A landscape with many valleys, sampled at points; each row gives a point and its height.
A ball rolls from a point to whichever of its 2 nearest points has the largest drop for the distance, and stops where none of them is lower. Distance is the straight distance between rows; heights are no part of it.
k_714 height 53.7: [-22.9 -22.5  10.1 -37.5  12.4  15.6   7.2  10.0 -19.9   4.5 -20.3 -13.5
 -10.3 -15.0 -34.6 -24.2   6.8 -10.2 -28.0  21.7  14.2  -3.1   9.7  -8.3
   8.9  41.1  -6.2]
k_30 height 18.5: [ -6.2 -19.8  35.7 -34.5  12.6   3.9  20.9 -24.1 -28.5  15.1 -20.7  14.0
 -12.2  -4.9 -23.6 -25.9  -1.4   5.4  11.6  14.6  23.4  16.6 -10.3   9.1
 -48.2  21.5   1.4]
k_678 height 62.6: [ 17.3   3.1   5.0 -60.0 -31.9   8.9  12.6   5.8   3.0  24.1   4.3 -14.0
 -12.4  22.0  10.5  38.0  -4.7 -39.2  39.8  19.9  10.1   1.7 -17.1  13.5
  -9.3  25.9  25.7]
k_473 height 6.7: [-18.3   0.6  -6.8 -24.6  30.2  36.0 -23.4  -5.0 -56.6  23.9 -47.4  -4.4
  -4.0 -36.3  -0.9 -20.3 -22.4  -2.4  -9.7   9.1 -17.7  11.6  31.1  13.3
 -22.3   2.1   5.3]
k_696 height 66.5: [ 37.0  26.0 -23.5 -15.7  -2.6 -17.9   3.6  37.2   8.4  -9.6  37.6   4.3
 -15.7  31.6  39.6   3.3 -30.7 -33.7  21.1  42.7 -28.5  -8.1  -4.4 -39.2
  -0.4  16.8  -0.1]
k_360 height 18.4: [ 27.7   5.2   9.9 -39.3 -17.9  -6.3  11.7  -7.1   8.2  21.9 -19.7   5.9
 -14.1  45.5   3.4  41.1  14.4 -26.5   9.7 -31.8 -17.6 -16.7 -13.8  15.1
  -0.2   0.3   9.9]
k_205 height 46.4: [-31.0   8.8 -14.8  19.5 -17.2  26.6 -26.8  -0.1  -4.6  12.4  24.5 -30.8
  40.8 -18.8   6.1  34.6  -4.3 -10.1  -1.3   0.9   1.7  16.8   9.6  -7.7
  31.3  11.1   2.7]
k_827 height 53.6: [ -3.9  34.2 -44.3  14.3  -1.7  -6.4 -10.1  36.6  -9.5   3.6   6.5 -13.5
  26.1  -7.5  -0.1  37.9 -18.5 -10.6   4.2   3.5 -13.8  16.7  12.8 -28.0
  25.1  -6.2  25.1]
k_876 height 51.8: [  1.2  -2.2   5.7 -13.0  13.1  10.4  22.4  12.6   4.2   9.7 -21.7  15.2
   0.8  -4.2  -9.5  -5.3  -0.4  18.7  -5.0   9.2   9.5 -43.7  -6.9  22.2
 -49.6   8.5  -3.4]
k_833 height 48.9: [-37.8  10.4  16.6 -35.4  37.2  33.3   3.4  34.8 -16.8  14.0 -27.0   8.2
 -15.8 -22.0  -0.2  -2.2 -14.0   0.8   4.2  24.0   4.6  -8.0  13.5  15.0
 -41.2  14.5 -34.2]
k_849 height 29.2: [-15.9  22.3  -3.0  -4.1  -9.4  -2.2  19.6  -2.9  20.4  -6.4   5.7  15.8
  29.6   1.8  -2.3  35.8  -7.7 -13.8   9.6 -23.2 -11.0 -29.9  -7.7 -15.3
  37.3   5.9 -28.9]
k_425 height 46.6: [ -8.2   6.8 -40.5  14.3  12.1  -2.5   2.1  54.9 -18.7   3.6   9.7 -10.3
   8.9  -4.7  -7.2   1.3  -8.7   1.4   1.5  44.0  -6.7  13.7  13.8 -28.9
   4.7  -8.2  38.8]
k_98 height 51.6: [-32.5   9.7 -16.4  -8.4 -13.0  23.9 -20.1   4.8 -18.2  11.4 -20.5 -23.3
  27.1 -17.4   7.4  22.2   2.7  -9.0 -33.2  12.4   1.6  17.0  15.5  -8.9
  18.3  23.6  -0.1]
k_170 height 59.5: [  0.3  27.9  -9.8 -29.9 -42.1  11.2  -5.3  28.4   7.8  11.5  29.6  -4.2
   7.7  16.1  32.9  44.5 -26.0 -12.4  24.0  14.2  -4.4 -24.5 -10.4  -6.8
   8.7  21.2  -6.9]
k_785 height 38.7: [ -4.6  15.4 -40.2  16.0  19.7  -3.6 -40.2  -0.2 -37.1  -0.7 -33.2  -3.7
   5.1  -6.4   5.3  16.1 -10.9 -16.6 -21.5 -31.0  -8.2  -0.8  28.1   0.6
  -5.7 -29.1  15.3]
k_693 height 32.8: [  1.5   2.7   0.0   3.3 -11.7 -14.4  24.6  12.5  13.6  19.5  32.7 -10.9
   2.2  40.2  21.0  28.5  20.4  -7.7  39.7 -16.5   1.7 -14.2 -25.8 -11.4
  10.1 -24.3  53.4]
k_388 height 35.5: [-14.5 -10.0  15.7  -2.3  -6.3  -5.6  13.2  12.1   2.4   2.3   7.2  -7.0
  21.5   9.5 -21.7  26.2   7.5  -6.7 -14.9 -13.9   6.4 -33.1  -1.9  13.6
  28.0  13.9 -29.2]
k_32 height 63.0: [ 31.6  32.2  -7.7 -44.4 -22.4  -9.4   8.5  20.3  12.8   2.1  42.3   3.2
 -11.3  42.5  57.2  19.5  -8.5 -20.8  37.6  23.2  -9.6 -21.9  -7.4 -17.2
 -12.7  19.0  -0.7]
k_530 height 40.2: [ 36.9 -30.0  28.3   7.8 -24.4  -4.1 -30.7 -29.3   1.4  -0.1   7.9 -15.6
 -16.4  41.0  24.3  -8.0  22.7  -4.2  14.6 -22.1   5.9  16.2 -13.6  30.5
  -6.1 -28.2  12.1]
k_25 height 61.5: [ 27.5 -10.3  26.2  19.9  -3.6 -38.7  20.8 -28.7  27.0 -16.3  10.8  -9.8
 -33.4  30.2  14.8 -17.6  35.3  50.2   9.4 -26.2   1.2 -13.6 -29.7  27.9
  44.6 -27.1 -27.9]
k_861 height 46.9: [-11.6  20.1 -28.0   0.5  10.6  24.7  -8.4  14.3 -21.8  12.0  -3.3  12.2
   8.8 -20.5  -5.3   0.5 -19.0   7.5 -12.9 -12.3  -9.8  -3.4  13.6   3.5
 -48.4  18.1  22.6]
k_167 height 40.0: [ -5.5 -15.0  21.5  10.1  27.4  19.6 -20.3   4.3 -22.1  -0.3 -10.7   3.1
  -0.5 -35.8   3.7 -54.9 -21.6  -4.9  17.5  23.2  17.3  35.7   8.5  -0.8
 -40.0  22.4 -26.6]
k_184 height 39.5: [ -0.1 -25.8   1.9  33.6   1.1 -31.8 -22.7 -16.5  -5.8 -44.6   1.0  -2.4
 -21.7  -9.1  10.6 -36.8 -12.5 -14.6 -25.7   1.4  15.7   1.3   0.7  19.7
 -34.9 -20.3 -15.4]
k_925 height 32.9: [  4.2  -4.3 -14.3  33.4   6.8 -14.8 -34.8 -36.0 -17.5 -37.5  -1.9  -6.9
   2.5 -18.3  11.1 -44.6  -6.8  -4.6 -38.0   6.2 -13.9  27.5  29.8   3.5
 -19.1  -8.1  -8.9]
k_787 height 35.4: [ 26.4 -24.5  40.6  10.8 -21.2 -26.2   4.3 -34.2   3.1 -18.6   3.3  -4.8
 -22.7  27.1   9.2 -25.6  23.0  -6.6 -14.7 -17.6  -6.8   9.2 -11.8  32.3
 -11.9  -4.7  12.2]
k_187 height 11.3: [ 30.9  -7.3  18.0 -26.9   2.6  11.9   6.3 -16.0 -13.1  19.5 -22.4  -9.5
   2.7  46.1   6.8   8.9  30.5  -7.1   8.8 -20.0   3.8   6.3  -5.5  29.6
   2.4  -4.0  14.1]
k_343 height 54.9: [  9.4 -29.9  38.1  32.6 -43.9 -13.3  -5.6 -51.8  14.5 -18.4  48.4  -0.3
  -0.6  -1.1 -10.3  -3.0   1.3  -4.5  10.1  -5.9  -1.1 -19.1  14.1  13.9
  26.3 -21.8 -41.4]
k_629 height 55.2: [-16.4   5.4  20.3 -41.0  20.1  40.1  14.9   6.5 -17.0  35.5  -8.7  17.6
 -21.1   7.6  18.6 -10.6  -2.3  12.2  45.9   8.0   7.0 -13.0 -19.9  26.0
 -58.4  -4.4  23.5]
k_496 height 65.3: [ -4.2 -13.8  -3.3 -37.1 -44.5  -0.1   4.9  -8.6 -12.7  18.8   3.2  -9.0
  15.8   5.3 -10.0  22.5  -5.1 -14.3  13.7  21.4  17.5   1.7 -18.3  -2.8
   3.9  36.0  38.0]
k_467 height 64.5: [ -2.0  55.2 -46.0   5.4  -3.7   6.8 -11.7  24.4  45.0  -6.7  17.0  19.5
  -9.2  -8.4  55.1  20.3 -31.0  12.6  26.2 -13.6 -37.7  -0.8 -16.2 -38.7
  34.3  -2.0  -6.3]
k_858 height 67.1: [-15.0  42.2 -42.3  -3.2 -14.5  -1.0   3.8  19.4  42.3   1.9  20.0   9.6
  16.7   5.3  37.6  27.8 -13.5  28.6  58.1  -7.3 -12.8 -28.5 -24.6 -20.6
  38.8  -8.4  -4.7]
k_886 height 30.4: [ 17.1 -21.1  35.9  -1.8 -19.2 -30.1  -6.2 -37.4 -14.0 -25.1   1.7   0.0
 -11.4   6.2   4.6 -52.0   0.6 -30.1   1.2   7.1   7.1  22.3  -6.5  17.1
 -32.4  19.6   5.2]
k_227 height 8.0: [-25.6 -14.9  15.7 -14.1  24.3   7.7   6.9 -23.9 -19.6  11.7  -4.6   5.8
  10.9 -20.1 -44.7 -31.8 -13.2  13.0 -12.2  17.8  12.3   3.6  21.6   1.0
 -52.9  23.8   3.3]
k_370 height 50.6: [-11.5 -20.0   2.5  38.4  -8.4 -25.4 -18.0 -24.9  14.0 -18.0   7.8  -5.6
   8.7   1.6 -28.4  -2.6  -6.5  -5.3 -32.0 -19.3  18.6   4.9  -4.9   3.4
  15.8  -4.5 -17.1]
k_576 height 60.1: [ 27.2  -2.5 -10.1 -72.6  -1.2  22.0  14.6  19.1 -12.8  25.5 -17.3   2.6
 -24.1  28.0  31.2  16.4  14.0 -14.0  50.8  16.4  -3.3  10.8  -9.4  16.0
 -19.5  10.0  42.8]
k_766 height 24.7: [ 23.7 -22.7  47.1 -21.0  -4.1   7.5   9.0 -28.9 -20.9   5.1 -16.8   0.4
 -10.5  13.3  15.4 -41.7   3.5 -12.4  19.5  24.5  18.1  36.9 -11.7  27.4
 -37.9   2.8   5.2]
k_800 height 33.4: [ 17.3  -7.5  30.6 -14.9  -7.6  -2.2  44.3 -24.2  27.6  20.6 -19.8  -0.8
  -0.9  10.6 -20.8  46.9  30.7  11.1   7.1 -17.8 -10.1  -2.1 -18.0  19.7
  44.4 -12.8 -23.7]
k_236 height 40.8: [-15.4   0.4  -5.9 -20.9  -7.2  -3.2   4.1   0.6   5.5   3.0 -23.0  -8.2
   6.3  12.6 -19.8  28.7  -9.4 -24.7 -10.9   3.3   3.1 -28.3 -13.5   8.8
  -3.8  26.2  -8.5]
k_238 height 25.2: [ 12.3 -17.0   0.5  17.0  24.0  -5.2 -38.3 -30.7 -43.8 -20.0 -33.0 -35.9
  -5.3 -19.7  -0.6 -28.8   6.4  -6.6 -44.8   9.5 -16.5  23.8  25.9  17.6
   6.1 -16.4  -2.5]
k_784 height 52.3: [-18.9   7.8  -1.1 -43.0  21.8  45.1  12.2  27.8 -22.1  24.6  -5.0  27.9
 -16.5 -24.9  17.0  -4.7 -27.5  -1.8  50.1  18.1  11.0 -13.5   3.0   9.2
 -46.3  15.9  -2.8]
k_431 height 58.8: [ 28.5 -16.3  30.6  27.3 -29.3 -29.8   3.5 -23.3  39.9 -33.2  31.1   2.8
 -26.3  16.5  13.1  -9.3  15.3  18.1   3.7  -7.8  -7.1 -17.2  -5.1  21.1
  35.2 -20.0 -45.1]
k_279 height 17.7: [ -5.7  29.0 -26.0 -39.4  11.9  25.6 -11.2   2.8 -25.1  12.5 -34.4  -1.5
 -11.7 -40.6   4.2   5.3 -21.8  -6.1 -19.1  29.1 -20.7   6.7  25.5  -2.2
 -30.5  32.5  -2.3]
k_564 height 45.1: [ -6.3   4.5   5.1 -45.1   8.1  -7.8  18.9  17.0  15.4   4.0 -31.2   0.5
 -19.1  -7.6  -8.6  20.3 -12.2 -26.1 -12.1  24.5 -19.8 -24.2 -18.0  12.5
 -34.0  34.9 -14.9]
k_287 height 34.2: [  7.9  -8.5  -0.8   5.4  13.3  10.3 -43.4  -9.3 -40.3  -9.2 -10.3 -27.9
  -3.3 -36.1  22.1 -68.8  -9.4  -4.9  18.8  14.8   2.6  55.3  29.4   0.5
 -14.2  31.9  -8.7]
k_905 height 37.5: [ 10.6  -4.0 -14.0  20.9   6.1   4.6  11.1  43.7 -11.2  -3.2  12.6   0.8
  29.2   0.3   7.5 -20.4  -6.0   0.0  20.4  34.8  13.4   6.0  -6.5 -16.5
 -21.5  -0.9  30.4]
k_940 height 16.5: [ -8.2  37.0   2.0 -25.5  -5.1 -22.5  15.8  11.4  21.5  12.5  -7.2   6.8
 -10.5  32.1  33.8  26.3  -4.0  -3.1  18.8 -17.4 -10.8 -30.8 -16.8 -11.0
 -28.3   6.7  -0.8]
k_929 height 50.0: [ -3.3 -21.2  22.7 -18.7   9.4  -5.8  33.0   8.9 -20.6  -7.5  -6.0  15.0
 -17.1  -8.3 -50.3 -13.7  25.1  11.3 -37.7  35.6   6.0 -10.6  -8.1 -16.6
   2.5  18.3   4.0]
k_31 height 50.1: [  6.7 -28.1  19.6  29.5 -49.4 -24.1 -19.1 -42.1  23.8 -20.9  47.1   1.5
  15.9   4.6   4.1   6.6  -6.8 -20.4  14.0 -13.8  35.6   7.2  -5.5  -4.3
  17.0 -22.4  -4.5]
k_395 height 63.4: [ 10.9  -0.2  26.9  15.9  -2.0 -12.2  19.9 -39.2  28.1   1.0   4.5 -10.9
  -7.1  17.2  12.3  16.4  23.5  35.8  34.7 -40.6   5.9  -8.4 -37.3  40.4
  42.5 -33.6 -29.0]
k_105 height 46.0: [ 14.9 -29.9  29.2  14.1   7.2 -15.2  31.7  11.6   7.8 -17.2   3.3  15.9
 -22.7   9.2 -13.1 -14.4  25.8  14.4 -39.3  15.2  -1.0  -3.5 -10.9  -2.4
  14.4  -2.6  -9.7]
k_164 height 52.0: [ -3.7  32.2 -22.0 -29.0  15.7  20.5 -11.8  16.8 -11.6  12.0  14.6  27.6
 -15.9 -17.3   5.6   3.5 -46.3  -4.9  -0.7   2.1 -31.0 -14.3   8.7   6.1
 -51.4  19.1  -6.1]
k_210 height 68.3: [ -1.1 -18.2  15.0   7.0 -44.9   4.1  -1.4 -13.3  10.8  15.2  19.2   4.2
  32.9   7.7  -7.0   8.3   5.7  -7.7   9.5  -0.5  31.9  -3.2 -18.6  -9.4
  13.7   8.8  33.3]
k_147 height 25.4: [  7.4  12.7   3.2 -18.7 -17.4  -2.3   9.4 -12.7  17.9  34.6  11.2  -5.9
  -5.9  40.3  18.4  55.2  19.0   4.0  44.8 -38.3  -7.3 -16.7 -22.7   4.9
  14.3 -14.7  23.7]
k_911 height 27.0: [  0.7  -3.4  -9.2  10.1   7.5  14.1 -49.6 -31.3 -52.8   3.5 -10.2 -31.2
  -4.4 -27.3  14.5 -53.5  -1.2   1.0  -1.9   1.1  -2.6  50.9  41.2  -5.5
  -7.3   1.2  40.2]
k_737 height 34.5: [-10.0  18.7 -21.2   7.4  15.6  12.5  -6.9   1.9  12.3   8.8 -37.9  27.9
   4.8 -18.3 -27.6   6.4 -13.5  18.8 -43.6 -20.0 -15.1   2.2  37.7 -19.0
  -9.6 -13.1 -15.8]
k_242 height 57.3: [-19.8  -2.4  -1.6   4.4  31.2   7.3 -10.5  29.1  14.1  10.6 -14.9   4.8
 -16.6 -19.8 -18.9  -4.7   9.5  23.4 -37.3  18.0 -14.7 -34.8   2.7  14.1
 -29.0  -4.4  -7.1]
k_58 height 24.9: [-17.2   1.1 -27.9  21.2 -35.5 -13.1  17.5  31.8  12.2   9.5  43.9  -6.3
  21.4  12.5 -16.2  33.5  -8.6   1.3  39.5   9.5   7.0  -7.2   1.1 -23.7
  34.2 -22.9  23.0]
k_402 height 20.7: [-20.1 -22.5   2.8 -13.0  43.9  21.7 -23.0 -25.6 -23.8  10.7 -22.8 -11.1
   7.0 -26.3 -39.3 -45.1 -10.0  19.1 -19.0  10.0   3.0  12.0  52.6 -10.6
 -24.6  22.7 -11.2]
k_208 height 37.6: [  4.2  -1.4  32.4   1.6   6.9 -26.3  44.1   1.3  21.5   5.2  -4.4   0.9
 -28.4  17.5 -20.8  26.4  31.2  29.1   1.0 -15.5   3.4   0.5 -27.4   4.7
  50.5 -34.4 -14.4]
k_954 height 57.6: [ -9.4  -9.3   4.1  47.8  13.7 -22.5  11.2  -5.2  26.6 -51.5  11.1  12.1
 -18.8 -14.5 -20.1 -18.7  -1.2  10.0 -26.2 -20.7  12.7  20.4 -16.4   6.8
  52.5 -19.1 -39.5]
k_230 height 45.0: [-17.9  -1.7  11.3  -4.6  26.9  18.2 -14.8  32.3 -22.5   6.5 -29.5  -0.6
   7.4 -10.1  -4.7 -25.4  -5.5  -5.3 -10.8  11.2  28.9  14.3  17.9   5.7
 -26.7  25.8 -32.7]
k_635 height 47.3: [  3.6 -13.7  23.7   3.7  12.4  -8.3  15.4  -3.8   9.3   4.6 -14.0   6.1
  13.1  20.9   3.4 -12.2  27.5   3.9 -11.0 -10.7  15.3 -21.6 -24.7  26.8
 -27.5   4.0  -0.2]
k_104 height 56.7: [ -9.1 -33.1   9.8  -8.2  13.6  15.8 -25.0   3.1 -25.7 -19.7 -18.7 -27.2
 -15.0 -13.4 -17.6 -45.1   7.6   0.2 -32.7  24.4   2.0  12.0  11.6  12.2
  17.0  39.3 -21.8]
k_966 height 26.9: [ 12.4  40.7 -22.5 -19.4   3.9  12.0  -8.4  -4.4   9.2   3.5 -34.6  18.4
  -1.5 -30.5   0.5  16.6 -26.8  -7.0 -37.6   1.8 -35.3  10.6  38.3 -18.7
 -19.7  15.3 -20.9]
k_216 height 57.1: [ 16.8  35.7 -37.8 -15.4   1.0  18.8   3.6  26.0   1.7  -4.6  35.1  47.2
 -11.0  -6.0  16.0   5.0 -31.7   2.4   8.2  14.0 -38.8 -12.3  17.5 -28.8
 -36.8  14.4  22.0]
k_520 height 72.6: [ 16.9   0.7 -12.3  38.2  40.5   1.0  10.0  32.9  11.0 -17.6  -4.5   7.2
  -0.1 -21.0 -10.9 -10.5  30.2  34.6 -37.5   9.6 -18.3   7.7   3.4 -17.0
  39.7 -31.2 -19.6]
k_308 height 57.7: [ 17.8  -9.8   8.9 -44.3  27.9  45.0   4.3  -5.2 -19.6  33.6 -33.1   7.4
 -18.7  21.7  23.5  -5.8  22.8   6.7  50.4  -0.5   2.1   8.9 -17.9  25.6
 -35.1  -3.8  42.2]
k_903 height 19.6: [ 44.3  -3.9   1.4 -15.7 -13.0  11.3  14.8   9.5 -12.3  24.9  -7.1  -9.7
  18.5  40.9  16.9   8.3  21.4  -5.0  37.8  -4.9   9.4  21.3  -1.6   4.6
  -6.3 -15.6  46.9]
k_995 height 62.3: [  8.3 -21.5  18.1  25.2 -11.4 -35.9   0.7 -28.3  20.0 -46.2  13.8   6.5
 -14.6  -6.3 -22.9 -48.9   6.5   2.1 -52.3   6.2 -10.1  11.2  14.0  -8.8
   3.7  20.6 -17.4]
k_760 height 61.4: [ 18.5  44.0 -41.5  -5.7 -17.1   2.3   3.6  24.5  26.4   0.1  19.4  35.2
   1.7  -7.8  27.4  22.5 -31.1 -10.9  -0.3  -6.5 -24.8   5.5   1.0 -39.2
   1.7  19.0   3.3]
k_490 height 24.3: [ -1.6  29.0   5.8 -23.2 -19.4  -2.8  32.2 -16.2  31.1  14.1 -14.0  30.2
  13.4  18.9  -4.3  36.2   5.3 -13.8  25.9 -33.2 -13.8  -1.7 -27.7  -4.7
  29.3  -6.0  -6.3]
k_288 height 59.9: [ 14.2  -6.8  14.1  36.2 -15.1 -35.2  27.8 -23.6  33.1 -41.9  10.8  28.4
 -19.1 -12.5 -16.6 -25.1   0.7  20.3 -28.1 -17.1   0.8  13.0  -4.4   6.4
  16.8  -9.7 -17.3]
k_103 height 60.5: [ 13.4 -25.6   2.2  20.9  30.0  -8.9 -31.5  14.5  -8.2 -31.5  -4.3 -31.4
 -29.3 -19.9 -18.9 -42.1  22.8  -9.4 -49.1  32.4 -14.4  18.3  23.3  -2.1
  17.0   7.0  -8.2]
k_366 height 69.2: [ 11.4   5.0  -8.0  12.4  46.7  10.1   7.2  41.2  -1.7   2.1  10.8   9.3
 -10.9 -31.0 -24.6   4.5  23.6  19.4 -37.7  21.5 -12.7   3.7   8.4 -28.0
   1.0 -21.5   6.8]
k_685 height 11.9: [-13.7 -18.9 -24.7  38.8 -11.6 -15.6  17.3  -3.0  25.5  -4.0  51.3   9.2
   8.3   4.2 -10.4  25.9  -5.5   0.5  42.8 -10.9  16.8  -1.6 -12.8 -19.5
  52.0 -41.2  42.8]
k_680 height 28.7: [-17.9  10.8  22.4  -6.3 -18.3  13.3  33.9 -32.7  35.9  14.8   6.8  13.4
   9.8   0.5 -13.3  39.2  14.1   4.5  45.9 -32.5  -7.4 -15.9 -21.5  22.4
  51.3 -20.3 -27.7]
k_110 height 25.3: [ -5.1  25.5  -8.3 -13.7  -9.7 -18.4  29.3  19.0  13.7  17.1  25.4  -0.6
  17.5  12.8  19.3  27.8   6.0 -13.0  28.8  -2.7  -9.0  -5.4 -25.6 -12.3
 -12.8  16.8  34.6]
k_810 height 41.7: [-14.2  12.4 -10.8  20.4   0.5   4.7   2.4   1.3   0.0   4.3  -9.4  14.4
  34.3 -13.6  -5.1 -11.1  -7.7   4.7  -9.3 -22.3  20.0   7.3   3.7 -16.3
 -30.1   6.1   8.8]
k_254 height 45.5: [ 20.9 -26.3  13.0  33.8 -39.6 -14.0 -12.5 -21.4  28.5 -14.5  22.6  -0.4
  -1.6  21.3  30.9 -13.1  12.9  -6.7  10.8 -18.4  30.6   4.9 -15.4   7.4
   7.7 -21.0  21.6]
k_336 height 9.0: [-14.4  22.9  -6.5  -7.3 -10.5 -20.2  -0.5  12.7  20.9   5.0 -24.7   8.6
  -7.5  17.9  13.2  21.6   0.8  24.2   1.6 -28.1   6.9 -33.7 -13.3  -8.4
  -2.8 -20.1 -20.2]
k_752 height 45.3: [ -2.6 -15.4  14.0  32.7 -21.9 -28.6 -35.9 -32.4  -5.3 -35.4  26.2 -23.9
   3.2   8.1   4.9 -16.7 -12.3 -20.7 -15.5  -0.7  12.6  10.0  -1.5  19.9
  -2.2   7.9 -11.3]
k_813 height 23.2: [-22.2   7.8 -37.1  41.7  -6.7  -4.7  -7.4   0.6  23.8  -8.7  21.1   7.0
  22.9   2.7  15.1  32.7 -19.1  -2.1  36.6 -23.2  22.5   6.0 -10.9 -16.4
  28.8 -39.7   8.4]
k_942 height 55.8: [-14.6  29.2 -18.0 -31.7 -31.8  12.2 -18.7  12.3 -10.3   6.2  10.9 -11.8
  17.3 -11.2  12.2  42.1 -23.1 -27.4 -10.4  15.2 -15.3  -1.0   7.5 -11.2
   6.9  34.7 -11.4]
k_174 height 41.6: [  5.0 -29.5  53.3  -1.2  -6.0 -15.2  22.8  12.1   7.0  -2.4  -1.6 -19.0
  -6.2  22.9 -16.7   6.9  28.1   2.8 -21.1   8.0  11.8 -23.8 -10.2  10.5
  21.4  -5.0 -20.3]
k_673 height 29.3: [ -5.8 -12.8   1.6   0.4  17.0  -2.0  -3.7 -30.6 -19.8 -14.1 -24.2  -8.9
  17.5 -15.0 -30.5 -43.2   6.5  16.9 -49.7   0.0   7.8  15.1  38.3 -25.6
  -1.1  29.3 -11.0]
k_144 height 16.9: [ -2.4  -9.7  -8.1  -2.7  43.4  22.1 -13.5 -19.8 -46.9   2.6 -47.3 -34.8
 -12.5 -30.3 -24.7 -17.0   2.7  10.4 -40.1  11.1 -25.8   5.0  36.4  14.7
 -15.7   1.5  10.4]
k_256 height 37.3: [-20.8   1.2 -31.2  43.9 -28.6   0.0 -20.6   6.4  -6.7  10.0  55.4 -21.5
  35.8 -12.3 -17.7  35.4 -10.6  -0.7  21.7   2.0   1.0  13.9  13.7 -23.5
  32.6 -16.9  15.6]
k_613 height 18.1: [-10.2  -8.3  -7.5  14.7  23.3  38.0 -41.1 -12.8 -52.2   2.3 -13.3 -11.7
   3.5 -27.7   6.1 -49.6  -6.1   4.1  -9.5   2.1  -4.9  26.6  29.2  21.8
 -27.5 -12.9  10.9]
k_548 height 55.7: [ -5.3 -21.3  -3.0  25.7  38.4 -11.7  -5.9  25.7   7.3 -20.6   1.8  -2.3
 -23.0   2.2 -14.0 -21.6  18.7  36.3 -43.7  14.6  -1.5 -39.2  -8.9   4.6
 -22.6 -33.5 -10.0]
k_148 height 16.4: [-32.0  26.7 -22.0  22.0 -10.8 -15.1  -2.3  11.9  20.9  -4.6  -5.8  20.7
   6.1   8.9  17.0  17.9  -7.1  22.7  32.4 -42.6  28.7 -14.2 -27.1 -15.0
  26.1 -30.7 -15.8]
k_633 height 64.7: [ 15.1 -14.0   1.2  17.2  57.5   9.4 -19.1  35.3 -25.7  -7.0  -6.5 -20.5
 -16.3 -29.6 -38.6 -22.8  21.6   9.7 -33.0  30.7  -9.3   8.1  30.0 -16.5
   0.9  -5.0  -2.3]
k_842 height 35.7: [ -6.3  -1.9   4.1  26.9  22.0   6.2   1.3  -0.1   3.8  -6.7 -24.0   6.0
  17.3 -13.7 -15.0 -17.7  11.6  11.5 -44.6 -13.2   5.2   1.7  15.8  -8.9
  -5.2  -1.7 -26.7]
k_516 height 32.5: [ -6.3  -6.7 -18.1  17.6   7.3 -11.0 -42.8 -24.5 -31.4  -5.9 -21.3 -33.5
  17.2  -4.8  -2.6  -1.4  -3.9 -24.0 -24.8  -9.5   5.9  19.1  26.7  -1.5
  18.6 -12.3   3.4]
k_307 height 51.3: [ -9.7  -7.2   0.4  23.5  21.7  -9.4  14.0  -3.4  15.8 -20.8  -7.2   7.8
  -2.4  11.5  -8.6 -14.6  21.8  17.0 -26.7 -26.8  -2.5 -43.2 -25.1  13.1
  -5.5 -24.2  -4.8]
k_571 height 59.0: [  8.9  31.9 -39.7   1.7 -17.0 -19.6  13.5  40.3  23.0   2.9  39.2  -4.3
  10.4   0.5  10.4  39.4 -28.0 -11.9  14.9  18.7 -26.8   1.9   2.1 -35.3
  23.8  10.9  11.4]
k_191 height 70.7: [  0.8 -13.1  11.0   9.3 -40.8   7.8  23.3 -35.9  19.8  16.6  25.8  13.8
  36.0   2.2 -13.7  17.3   1.9 -12.3  36.4 -21.3  19.7   4.6 -14.4 -10.0
  46.3 -18.6  10.7]
k_198 height 27.7: [ 22.6  -2.6  -1.3  -5.5  -3.5   4.6  22.7  20.6   0.3  22.5  -2.7  12.6
  16.0  15.8  18.7  -5.5   6.1  13.9  27.5   0.0  29.5  -8.6 -11.2  -4.6
 -25.6   3.7  37.6]
k_277 height 54.7: [-33.2  -4.5   3.3  43.5  -4.7  -6.2  -8.5 -14.6  25.8 -20.1   8.2   5.8
   7.0  -8.0 -21.4  10.4 -10.1   1.9   4.2 -36.1  19.8  13.0 -12.3  12.0
  46.2 -23.2 -37.8]

Where does a ball stop that starts at each point below?
k_571 -> k_187
k_210 -> k_473
k_31 -> k_227
k_32 -> k_685
k_833 -> k_473
k_288 -> k_238

Call two points neighbours if one is among the 2 nearest of the other. Go from one point of each pair to the other, from neighbour to neighbour, staying as low as possible. Name the highest point that can't be avoided.
k_685 and k_238 -> k_760
k_685 and k_187 -> k_693
k_473 and k_227 -> k_842
k_685 and k_336 -> k_813
k_635 and k_490 -> k_876
